A landscape with many peaks, sampled at points; each row gives a point and its height.
A climber steps from a point to the highest of its 2 nearest points, and stops where none of them is higher. Distance is the straight distance between rows; heights are no part of it.
Ledab: [ -9, -16,  14,  -7,  14,   3, -12,   1,   8, -26, -17,  -7, -18,   5,  -6,
 -11,  -6,   8,  35, -12,  22,   7,  -1, -27,   0,  -4,   7,  -9,  -2,   3,
  -4,  14,  -2,  -6,   8]  height 1.97
kug: [ 17,  13,  -2, -12, -21,  -5,  16,   3, -27,  19,  -2,   8,  15,  11,  41,
 -25,  -4,  -4, -43,  -4,  -5, -16,   3, -23, -14,  13, -36, -11,  24, -10,
   4,  20,  12,   3,  23]  height 5.17
Sodok: [-38,  29,  -3, -13, -43,  15,   1, -39,  37,  31,  30, -10,  10,  24,  -6,
  12,  20,  -1,  -5,  -3, -17,   4, -20,  22,  -1,   9,  14,  -5, -11,  12,
  10,  -2,  21,  34,   3]  height 6.61
zisa: [ 34,  26, -20,  12, -10,   7, -19, -26,  13,   1,   7,   1,  -1,  -1,  20,
  13, -25,  39, -44,  22, -19,  14, -21, -26,  46,  28,  15,   3, -30,   2,
  12,  17,  30, -46,   0]  height 1.73
Vidud: [ -2, -44, -31,  21, -12, -13,  32,  11, -21, -11,  -5,  11,  -8,  -3,   0,
  -8,  29, -20,  -7,  18, -49,   9,  30, -16, -16, -36,   0,  15, -18,  -3,
 -35, -20,   6,  22,  28]  height 4.83
pufu: [  9,   8,  20,  11,   1,  12, -17,  32,  34,   8, -15, -13,   1,   4, -12,
  30,  22, -43,  33, -16,   7, -20,   8,  -3, -23,  -4,   3, -22, -35,  -7,
 -27,   5, -16, -13,  -8]  height 1.07
tet: [ 27,   6,  18,  28, -11,  20,  23,  23,  36, -10, -20,  16, -28,  -8,  -5,
  13, -20, -19,  -7, -12, -17,  17,  14,   0,  -4, -11, -34,  18,   2, -30,
 -33,  12, -34,   5,  14]  height 6.63
Tibu: [-27,  45,  10,   3, -13,   9, -15,   2,  43,   8,  -8, -10, -25,  34,   3,
   7, -27,  21, -24,  15, -18,  20, -18,  -8,  30,  -2,  23,  14,  -8, -12,
  -8,  -7, -54, -26,  19]  height 1.71
nuru: [ -2,   0, -23, -13,  14, -20,   7,   4, -24,  15, -12,  15, -21, -34,  -2,
 -13, -23,  22,   5,   6,   7,  16, -12,  -4,  -3, -10, -32,  18,  32, -10,
   9,   4, -32,   0,  -6]  height 5.93
bof: [ -2,  20,  -6,   5, -25,  23,  33,   1,  -1,  -8, -24,  17, -17,   0,  24,
 -12, -27,  -4,  -6, -10, -34,   9,   9,   3,   2, -20, -20,  12, -22, -24,
 -19,  11, -26,   0,  37]  height 5.68
bine: [ 21,  41,  12,  -8, -18, -11,   1,  -5, -12,  42,  17,  -8, -10,   3,   6,
 -10, -43,  38,   2,   9,  25, -14, -47, -34,  24,  43, -43,  -5,  10,   0,
  42,  10,   7, -18,  11]  height 4.74
mepil: [  2,   1, -31,  19,  14, -10, -22, -40,  20,   7, -14,  -3, -10, -47,  -8,
   0,  -7,   4,  -3,  31, -25,   3, -14,  -2,  34,  -9,  15,  33, -10, -21,
   0, -13,   6,   6, -15]  height 2.17
mopus: [  5, -39, -21,   8,  -5, -17,  15,   6, -20,  -6,   2,   9,   9,  -8,  16,
 -11,  26, -32,  -4, -16,   4, -25,  31,  30, -15, -19, -12,  -3,  14,  -2,
 -10,  -3,   3,  20,  -9]  height 0.55
lanip: [ 48, -11,  16,  -8,   7,  22, -12,  13, -11, -14,  -5,  10,  17, -13, -17,
   6,  11,   0,  20,  -2,  39, -10, -12,   4,  15,  42, -10,  -7,   7,  30,
  22,  15,  16, -27, -55]  height 4.58
kito: [  8, -42, -34,  35,  22, -29,  12, -18, -30,   4, -24,  -6,   4, -31, -19,
  -9,  19, -22,  20,  15, -16, -13,   2,   8,   6, -19, -13,  20,  -5, -32,
 -21, -20,  33,  13, -26]  height 2.55
zogum: [ -1, -14,  28,  12,  20,  21,   0,   6,  28, -43,  11,  -1, -22,  14, -15,
  40,  -4,  -3, -15,  23,   6,  25,  26,  22,  15,  -8,  36,  20,  16,  -3,
  -3,   6, -12, -13,  20]  height 3.66
mado: [-41, -21, -10,  -3,  15, -33, -18,  14,   8,  -7, -26, -23,   2, -36, -17,
  -2,   6, -10,  40, -20,   1,  -6,  11,  28,   1, -39,  12,   6,  26,  -9,
 -12,  -2, -30,  35, -12]  height 5.33
sadi: [ 27,   1,  -8,  -2,  25,   5, -26,  -2, -25,  15,   8,  -2,  26,   6,  -6,
  -8,  23,   1,  -2,  16,  41, -11,  -8, -22,  -9,  35, -25, -12,  22,  19,
  11,   2,  44, -26, -48]  height 4.28
gof: [  3,  28, -22,   0,   0, -30,  -5,   2,  14,  23, -11,  12,   8,  15,  22,
 -13,   0, -13, -38,  13, -33, -18,   6, -18, -14,   5,   2, -20, -24, -19,
 -25, -21, -22, -15,   7]  height 4.34
tuf: [-15, -39, -20,  14,   2, -44,  10,  24,   7,  29,  -7,  -2,  -3,  -9, -11,
  -1,  30, -47,  16,  -7,   1, -21,  14,  26, -39, -29, -21,  -4,  14,  -7,
 -27, -27, -27,  21, -26]  height 0.63
Vunar: [ 16,  14,  -7, -11,  -4, -25, -13,  -1, -15,  38,   5,  13,   0, -41,  -5,
  -3, -38,  48, -14,   7,  16, -12, -40, -20,   9,  12, -26,   3,  15,  -4,
  31,   9, -16, -15, -16]  height 5.29
paku: [-13,  29, -26,  -7,  17, -51, -21, -14,  -6,  31,  15,  -9,  14,   6,  31,
   2,   8,  10, -48,  22, -15, -14, -15, -33,  -4,  25,  16, -14,  -5, -12,
   1, -48,  -3, -27,  -1]  height 3.89
gokun: [ -8,  16,  24,  -1, -23,  15,  17, -19,   9,  36,   3, -10, -19,  10,  -7,
   2,  -8,  22,  23,  -6,  10,  10, -30,   6,   0,   7, -36,   4,  25,  -3,
  23,  18,   8,  14,  17]  height 3.83
loka: [-16,  -4, -21,  -9,   1,  -2,  23,  11,   3, -44,  -2,  26,  -2, -14,   4,
 -23, -32,  -1,  -7,  -5, -10,   6,   4,  51,  10, -15,  18,  18,  11,  15,
   9, -18, -34,   7, -27]  height 3.32
buvu: [ 20,  13,  33,   2,   6,  10, -25,  24,  13,  13,   9,  -7,   3, -14, -27,
  29,  -9,   1,  38, -25,  14, -23,  -9,  11,   8,   2, -20, -20,  29,  11,
  21,  -2, -22,  -4, -41]  height 5.22
Bal: [  4, -20,  -1,  -5,  11,   9,   7,   3,   2, -36,  13,   8,  -6,   4,  10,
  20,   9,  -6, -26,   9, -24,  22,  33,  -1,   9, -23,  19,  33,  17, -13,
 -24,  -3,  11,  15,  44]  height 4.03
kuvi: [ -4,   3, -12, -13,  11, -13, -44, -27,   0,  30,  32, -26,  -1,  -1, -11,
   7,   1,  51, -24,   2,   7, -12,  -9, -19,  32,  12,  10,  13,  50,   9,
  27,   4,  37,  31,  -6]  height 1.23
tavig: [-25,  24, -36,   1, -18,   2,   1, -33,  25,  25,  30, -12,   2,  14,  14,
   8,  20,   1, -20,  21, -37,   5, -35,  -2,   7,  12,   2,   2, -11,  -9,
  19, -25,  15,   5,   0]  height 5.74
sekoz: [-18, -13,  -3, -13, -17,  25,   6,  -8,   1, -28,  14,  -6,   7,   8,   5,
   7,  26,  -9,  20,   1, -17,   6,   6,  26,  -3, -20,  46,  23, -29,  12,
 -17, -10,  18,  25,  13]  height 7.82
veta: [  1,   6,  -3, -19, -34,  46,  39,   7, -18, -29,   5,   4,  18,  27,  37,
 -12, -10,  10, -17,  -5, -17,  11,   8,  10,  13,  12,  -4, -12, -19,  29,
  11,  14,  19,   5,  27]  height 5.34
fidof: [ 18,   6,  -1,   2, -17,  41,  38,  -3, -26, -28,  -7,  10,  13,  31,  12,
 -15, -11,   4,   2, -15,  15,   9, -12,  -2, -12,  22, -15, -13, -26,  26,
  15,   4,  11, -19,  -8]  height 6.10
vig: [-44,  -8,   1, -32,  22, -24, -22,  11, -20, -23,   0,  -8,  11,   3,  12,
 -32,  14,   7,  15, -12,  14, -24,  -3,   2,  -5,  -4,  31, -14,  21,  16,
   6,   5,  10,  39, -10]  height 6.36
barob: [ 33,  13,  41,   4,  -1,  27, -31,  11,  16,   6,  31,   3,  17,   5, -39,
  34,  -6,  12,  19, -33,  33, -11, -20,   1,  11,  35, -16,  -6,  24,  26,
  30,  18,   2, -30, -49]  height 4.91
laf: [  6, -13,  -7,   9,  24, -16,   3,  15, -15, -37, -33,   8, -11, -12,  -3,
 -23, -15,  -8,  18,   8,   4,   9,   8, -13,   3,  -5,  11,   0, -23,  -6,
 -16,  -3, -24, -12,   0]  height 1.78
mavef: [ 26,  -2, -30,   1,  20, -12, -19, -32, -24,  -2,  -8,   1,  -2, -39, -11,
   2, -24,  23, -29,  26, -20,   8, -16, -17,  45,  18,  18,  26, -26,   1,
   7, -12,  23, -30,  -7]  height 1.95
sutel: [-10,   2,   1,  -4,  21,  15, -36, -16,  24,  -7,  16,  -6, -12,   7,  -9,
   8,   1,  25, -21,   9,  10,  19, -16, -12,  18,   6,  37,  14,  24,  20,
   4, -16,   0, -22, -14]  height 3.35
mal: [ 28,  33,  31,   3,   3,  15,  -9,  11,  -1,  12,  -4,   6,  -8,  15,   5,
  14,  -7,  25, -18,  -9,  11,  12, -10, -36,  -7,  30, -20, -17,  -3,  -2,
  20,   7, -24, -43, -15]  height 2.44
mif: [ 10,   0,  11,  14, -18, -12,  -1,  -8,  14, -22, -18,   3,  13, -45,  -1,
 -16,  -5, -49,  26, -22,   2, -35,  11,  44,  18,   1, -13,   2, -21, -20,
 -18,  21,   1,   0, -15]  height 4.57
konu: [ 16,   0,   2,  19, -24,  17,  15,  22,  10,  22, -19,   7,  18,  -4,  -8,
  11,  13, -54,  30, -24,   6, -10, -10,  28, -28,   1, -20, -15, -35,   1,
 -10,  10, -26,  -5, -37]  height 0.96
taz: [ 18,   7,  -4, -14,  -6,  -1, -30, -13,  -3,  16,  17,  -6,  -8,  10,  -7,
  12, -29,  69, -27,   1,  13,   5, -37, -29,  36,  29,   6,  14, -15,  24,
  18,  30,  22, -24,  -8]  height 1.52
Zoz: [-33, -19,  14, -10,  32,  -1,  -8,  12,   5,  -4,  -9, -31,  -6,  19, -10,
  -7,  30,   8,  40,  -2,  23,  12,  -9, -30, -29, -10,  28, -15,  -7,  17,
   0, -11,   8,   9,  26]  height 2.16
fubar: [-26, -39,   4, -27,  34, -19, -21,  18, -39, -38,  -3,  -8,  -7,  -8,   5,
 -35, -10,  26,  29,   1,  27,  -3,  -3,  -7,  14,  -3,  20,  -2,  16,  24,
  29, -10,  20,  -1, -28]  height 7.15
bas: [ 19,  -2,  17,  12,   7,  18,  31,  26,  -1, -48,   1,  16,  10,  32,   8,
   7,   6, -31,  -5,  -4,  12,  10,  31,   6, -24,   5,  26, -14, -48,   8,
 -14,  13,  -4, -22,  26]  height 6.62
vib: [ -8, -25,  -5,   0,   6,  -4,  19,  -6, -14, -27, -13,  -5, -12,  -4,  12,
   4,   1,   5,  -2,  -8, -19,   7,  30, -26,  -9, -44,  -4,   6,   7, -17,
 -28,  -4,  15,  39,  47]  height 4.40
Fele: [ -2, -48,  23,  -2,  37, -29, -15,  28, -23, -43,   2,  -9,  15, -16,  -4,
 -10,  -2,   1,  35, -16,  37, -12,  23,  31,  20, -11,  17,  -8,  23,  12,
   7,  -7,   8,   0, -35]  height 6.52
kivo: [  6,  -2,  -3,   0,  -2,  26,  30,  21,  13, -49,  -2,  20,  -7,   1, -10,
   1, -24, -19,   9,  13,   3,   4,  10,  45,  15,  15,  16,  12, -23,  21,
  16,  -9, -31, -23, -17]  height 3.63
Gat: [  8,  10,  -5, -12, -26,  -3,  17,  -5, -17,  18,  -3,  10,   1, -12,  24,
 -16, -21,   3, -32,  -6, -11,   3,  18,   4,  13, -12, -51,   7,  51, -23,
  -2,  30,  12,  42,  28]  height 4.69
pazev: [-50,  -6,  13, -42, -26,  21,   3,   3,   3, -26,  20,  -2,  -1,   1,  10,
   4,  10,   6,   2, -19, -17,  11,  17,  51,   6, -15,  27,   6,  16,   9,
  -3,  14,  -3,  43,  13]  height 6.70
kag: [-16,   1,  12, -22,  28, -47, -19,  -8, -24,   6,   0,  -9, -10, -28,  -1,
 -23, -17,  22,  20,  -2,  30, -23, -10, -35,  17,   9, -10,  -2,  27, -13,
  -2,  16,  17,  27,  15]  height 5.35
fut: [-32, -15,  -9, -17,  26, -44, -39, -11,  -8, -10, -13, -15,  -6, -25,   9,
 -21,  -1,   7,  25,  -7,  18, -29,  15,   2,  18, -28,  23,  -6,  26, -14,
  -6,  11,   8,  39,   7]  height 5.80
Zuk: [-22, -16,   3,  -7, -24, -28, -15,   8,  18,  -2, -16,  -9,  16, -33, -11,
   2,   5, -32,  66, -43,   5, -25,   6,  54,   7, -30,   3,   3, -15, -16,
  -8,  19, -13,  27, -20]  height 4.93
voz: [  5, -16,  17, -14,   2,  25,   0,   3,  -2,   1,  17,  -9,  12,  21,   6,
  -1,  27,  -3,   0, -19,  24,  -7,   4,  -1, -27,   9, -12, -16,  25,  33,
  -4,  31,  34,  12,  -4]  height 6.31
leluf: [ -3,  26, -22,   3, -21,  -1,  17, -18,   3,  15, -13,   2,   4,  -1,  20,
 -17, -17, -16,  -8,  -1, -15, -14, -11, -16,  -5,   0,  -8,  -3, -55, -19,
 -15,  -4,  -2,   5,  39]  height 4.95
bave: [ 47, -39, -13,  13,  14,   3,   1, -15, -32, -12, -11,  10,  17, -23,  -9,
   6,   4,   2, -23,  20,   2,   0,  23,  11,   7,   5,  -2,  10,   6,   0,
  -2,  14,  46, -14, -25]  height 2.88
Zira: [ -8, -25, -24,  10, -13,  36,  49,  -8,  -6, -37,  15,  10,   2,   2,   4,
  12,  23,   6,  -5,  15, -24,  33,  21,  38,  -2, -16,  34,  14, -32,  19,
   1, -18,  17,  11,  15]  height 6.89
gibo: [-27,   5,  -7, -22, -26,  10,  19,   1, -24, -17,  32,   0,   5,  41,  46,
 -13,  17,  30, -23,  -1, -18,  14,   4, -16,   6,   3,   7, -10,  10,  15,
   9, -19,  33,  21,  31]  height 4.64
seb: [ 28,  -9,  24,   4,  -8,  38,  10,   0, -26,   7,   1,   8,   8,   6,   3,
  10,  15, -12,  21,  -5,  15,   9,  -2, -20, -24,  17, -26, -10,  -2,  14,
   6,  12,  30,  -5,  10]  height 7.00
Vus: [-33,  -8,   2, -23,  37, -12, -10,   8,  -7, -28, -22, -12,  -7,  20,  15,
 -17,  21,  27,   1,   8,  -2,  11,   7, -27, -11,  -7,  60,  -5, -26,   6,
 -21, -21, -11,  12,  24]  height 2.41
Zem: [  0,   3,  30,  11,  -9,  10,  14,  35,   6,   7, -16,  13, -32,  -9, -15,
   2, -14,   6,  11, -14,   6,  21,   7,   8,  -2, -27, -38,   2,  48, -24,
 -22,   9, -55,   1,   5]  height 7.68
femuz: [-12,   2,  -2, -14,  11,  22,   3,  14,   7, -39,  17,   5, -14,  30,  -4,
  15,  -1,  14, -27,  18,  -9,  27,  10,  21,   7,   2,  54,  10,  19,  19,
  11, -18, -23,  -8,   6]  height 3.68
Rero: [  2, -18, -14,   0,  24, -19,   3, -22, -44,  17,  -7,  -6,  -9, -10,   2,
 -18,   3,  -1,   8,  13,  26,  12,  -5, -41,  -9,   6, -18,  -6,  20,   4,
  13,   4,  34,   7,  14]  height 6.03
revu: [ 27,  -8,  51, -16,   0, -10, -29,  26,  -1, -24, -20,  -9,  17, -14, -17,
  11,  -1, -13,  58, -51,  17, -41,   2,  23,   9,   5, -20, -18,  18,  -7,
  21,  15, -18,   8, -24]  height 5.60
kap: [ 12,  -5,  10, -18, -10, -19, -10,  22, -10, -28,   7,  22,  31,   2,  31,
 -17,  14, -34, -18, -12,   9, -40,  26,  43, -15,  10,  14,  -8,   0,  23,
 -19,  13,  -8,   9, -11]  height 0.46
gavun: [-13,  35,  26, -26, -23,   5, -11, -13,   7,  17,  17, -21,  -8,  10,  -8,
 -18, -27,  25,  37, -13,  24, -20, -33, -27,  26,  24, -23,  -1,  -9,   7,
  32,  16,   1,   7,  22]  height 4.26
kago: [ 16, -15,   2,  15,   9,  15,   2, -31, -10,  36,  18,  17,  -2,   9,  -8,
  12,  27,  39,  -3,  12,  12,  34, -25, -48, -14,  -1,  -4,  -8,  11,  34,
  16,   5,  46, -19,  20]  height 4.85
Laver: [ -8,  12, -17,  -1, -15, -11,  15, -33,  -5,  35,  -5,  -5,   0, -20,  10,
   3,   8, -18, -13, -10, -19, -10,  17,   7,  -2, -21, -37,   8,  17, -36,
 -12,   6,  12,  64,  40]  height 4.29
Punik: [-15,  38,   6, -11,  -6,  -8, -15,  17,  29,  -5,   9,  16,   6,  34,   6,
  -1, -30,   6, -33,  -3, -22,  10,   0,  17,   7,   7,  24, -14,  -6,   6,
  -4,  -8, -53, -30, -15]  height 1.96
pum: [ 23,  10,  -5,   2, -25,  25,   7,  -8,  27, -21,  -3,  -5,  20, -21, -11,
  -6, -17, -41,  23, -18,  -2, -22,  -4,  37,  27,  14,   2,  -2, -58,   0,
  -1,  18,  23,  -6, -18]  height 4.27
lepom: [ 18,  24,  -6,  11,   0, -17,  13,  22, -13,  31, -24,  25, -23, -23, -12,
  -7, -38,  -7,  -4,  -6,  -1,  -6,  -5,   2, -17, -20, -55,   5,  29, -15,
 -10,  -5, -68, -11, -20]  height 6.71
tanu: [ 27, -23,   7,   4,  24,   2, -18,  -7, -10, -10,  22,  10,   1,  -8,  -8,
  14, -13,  22, -17,  10,  19,  20,   7,  -8,   4,   6,  14,  21,  41,  13,
  -3,  14,  13, -11, -20]  height 3.10
Vab: [-19,  25,   2,  -4,  -9, -18,  14, -19,  -6,  48,  12, -18, -19,  34,  18,
  -9,   3,  13, -23,  14,  -3,  16, -16, -31, -19,  17, -12,  -9,   4,  -6,
   1, -10,   5,  -3,  45]  height 3.15
dume: [ 10,   3,  17,   0,  -7,  -9, -32, -21,  -1,  51,  28, -13, -10,   0, -18,
  20,  -5,  80, -21,  18,  25,   7, -25, -34,  16,  21,  -3,  17,  16,  20,
  20,  31,  43,   1,  11]  height 1.37
zatu: [  4,  13,  18, -27, -11,  -3, -13,  15,  -3,  18,  12,  -8,   8,   7,  25,
 -11,   0, -12, -29, -17,  13, -17,  10,   7, -12,  26, -26, -22,  47,   6,
  -9,  11,   2,  11,   0]  height 5.70
num: [-12,  -6,   3, -11, -26,   8,  -1, -18,  15,  33,  -3,  -5,   2, -23,  -5,
   6, -11, -14,  18, -21,  19,  -5,  -5,  25,   3,   2, -32,   2,  32, -12,
  13,  17,  11,  34,  -9]  height 3.67
vil: [ 31, -55, -28,  44,  14,   0,  24,  -6, -48, -18, -18,  23,  20, -12,  -3,
  10,  18, -25,  -8,  29, -20,  -6,  34,  19,   5, -12,  -4,  18, -12,  -5,
  -4, -11,  39,   0, -10]  height 2.71
buden: [  6,   8,  24,   6,  13,   2, -22,  15,  37,   7,   3,  -5,  -2,   8, -23,
  23,  16, -23,  -7,  -1,   5,  -5,  23,  -4, -20,  -6,  -4, -14,   8, -12,
 -26, -12, -30, -24, -16]  height 1.19
nem: [-15,   9,  -7,  -9,  -5, -22, -23, -37,   7,  39,   0, -16, -12, -28,  -1,
  -6,  -1, -23,   8, -11,  -1, -26,  10,  20, -12,  -9, -23,   8,  37, -47,
   5,  14,   0,  58,   6]  height 3.97
Pera: [-32,  -5, -30,  -2,  11,  -7,  22,  11,  -6, -19,  -3,  19,  -2,   0,  -5,
 -32,  -6,   2,   9,   7, -23,  15, -23,  18, -11, -18,  37,   7, -16,   9,
   7, -54, -42,  -1, -23]  height 3.03
gorif: [ -6,  -8, -22,  11,  -2, -14,  19,  -8, -12,  26, -31,  -3,  18, -20, -22,
 -22,  30, -40,  27,  -2,  -6, -20, -22,  10, -24,  -6, -21, -13, -49, -14,
  -5,   7,  -5,  -8, -19]  height 0.84
rupek: [-23,  44,  20,  18,  -7,  27, -24,  -8,  51,  42,  -7, -27, -25,  10, -12,
  19, -11,   4,  -1,  18, -11,  11, -17, -19,  -1, -17, -19,   6, -13, -26,
 -17,  -8, -39, -10,  22]  height 1.48
tisam: [ -9,  41,  27,  13,  -8,   5, -36,  11,  67,  43,  -1, -21,  -1,   3, -22,
  31, -14, -18,   3,  -8, -10, -13,   0,   4, -16, -16, -16,  -5,   9, -18,
 -18,  -9, -49,  -4, -11]  height 1.32
baso: [-10,   4, -30,   7,  18, -15,   8,  12, -16, -29, -15,   6,  -6,  22,  14,
 -28,  -8,  16, -11,  15, -20,  19,   1, -18,  -1,  -3,  45,  -6, -34,   1,
   1, -39, -25, -19,  14]  height 2.72
Nuv: [ 10,  26,  14,  17,   8,  -5,   9,  -3,  -1,  27, -11,  10, -16,  33,  13,
   4,  -6,  21, -20,   6,  -6,  29,  -5, -57, -24,   4, -28,  -4, -18, -18,
  -7,  -1, -21, -42,  34]  height 2.76
voge: [  9,  49,  -1,   9, -12,  28,   0,   6,  22,   8,   3,  17,  -5,  21,   2,
   7, -34,  19,  -5,  -2,  -8,  14, -18,   4,   3,  18,  -4, -10,  -9,  15,
  20, -14, -44, -43, -30]  height 2.19
faba: [ -6, -34, -21,  18,  25,   8,  17, -23, -24,   5,   0,  -3,  -8,  10, -26,
 -14,  14,  16,  20,   8,   5,  29, -23, -19, -12,  -9,   3,  -8,   4,  30,
  22, -12,  44,   3, -11]  height 5.40
fesos: [-12,  11, -24,  -1,  -1, -41,  27,  -5,   3,  45,   0,   6,   9, -20,  -5,
 -15,  15, -45,  10,   8,  -5, -22,  -6,   8, -35, -12, -19,  -2,  -6, -15,
  -7, -18,  -6,  14,   8]  height 0.73
Riv: [ -6, -36, -34,  19,  30,  -4,  -4, -18,   7,  -5, -20, -13,  -2, -32, -32,
  15,  31, -20,  25,  23, -33,   2,  -1,   8,  13, -22,  21,  20, -23, -17,
  -7, -17,  16,   7, -15]  height 2.38
vuvub: [ 12, -24,  52,  -6,  19,  -8,  -9,  33,   6, -44,  -4,  -8,  14,  -5, -13,
  27,  21,  -9,  38, -29,  33, -24,  22,  21,   9,   1,   9,  -8,   4, -15,
  -6,  14,   3, -11, -10]  height 6.04
Vifo: [ -9,  -2,   2, -10,  -8,  21,  20,  -5, -13, -35,  22,   7,  -7,  45,  28,
   5,   3,  39, -46,   8, -10,  45,   2,  -8,   3,   9,  38,  -4,  20,  22,
  20, -17,   7, -15,  21]  height 4.09
gafo: [  6, -24, -22,  11,  10,  15,  36,  13, -17, -43,  15,  17,   9,  30,   6,
   9,  34, -16, -25,  26,  -9,   2,  42,  18, -20,   1,  51,  -3, -33,  11,
   2, -18,  12,  -9,   6]  height 7.58
rizer: [ 33,  21,  12,  15, -10,  26,  14,  12,  26, -30, -12,   9,   3, -21, -11,
   8, -31, -23,   4,  -7,  -1,  -5,   0,  29,  16,  21,   1,  -2, -31,  -7,
  18,  15,  -7, -39, -19]  height 3.94
mele: [ 19, -16, -13,  33,  -6,  10,  23,   8,   3,   2, -11,   7,  14,   7,  10,
   0,  27, -41, -17,  11, -18,  -5,  40, -15, -15, -20,  -3,  -6, -38, -11,
 -33,   2,  24,   0,  23]  height 5.27
donel: [ 16,  -1,  11,  39, -11,  22,  24,  13,  28, -13,   1,   6,   5,  31, -12,
  30,  10, -39, -19,  23,  -9,  25,  26, -16, -30,  -7,   9, -10, -51,  -3,
 -26,   8,   6, -24,  18]  height 5.85
vuru: [-42,  19,  24, -29, -43,  32, -13,   9,  20,  15,  34, -11,  13,  23,   3,
  10,  22,   1,  -1, -13,   0,  -2,  -2,  19, -16,  -5,  11,   1,   8,   9,
 -14,  18,  -7,  32,  -2]  height 5.89
sezon: [ -6,  14,  -4,   6,   6, -38, -24, -20, -10,  52,  20, -18,   2,   7,  -5,
   5,   3,  18, -17,  31,   6,   2, -28, -38, -11,  30,   0,  -7,  13,   6,
  24, -22,  29, -22,  10]  height 3.52

Call two points neighbours if one is among the 2 nearest of the other. Go from one point of each pair to the other, from neighbour to neighbour, staying as high as possible. Name the lowest point that can't be avoided.
Rero, fubar: kag
Zem, seb: num
Zem, Sodok: zogum
gafo, Sodok: vuru
sekoz, gafo: Zira

Where does a climber stop that starts at each point below?
kito: seb
tuf: Zem
kivo: fubar
lanip: fubar
Punik: Zem
zogum: gafo
gokun: Zem
num: seb
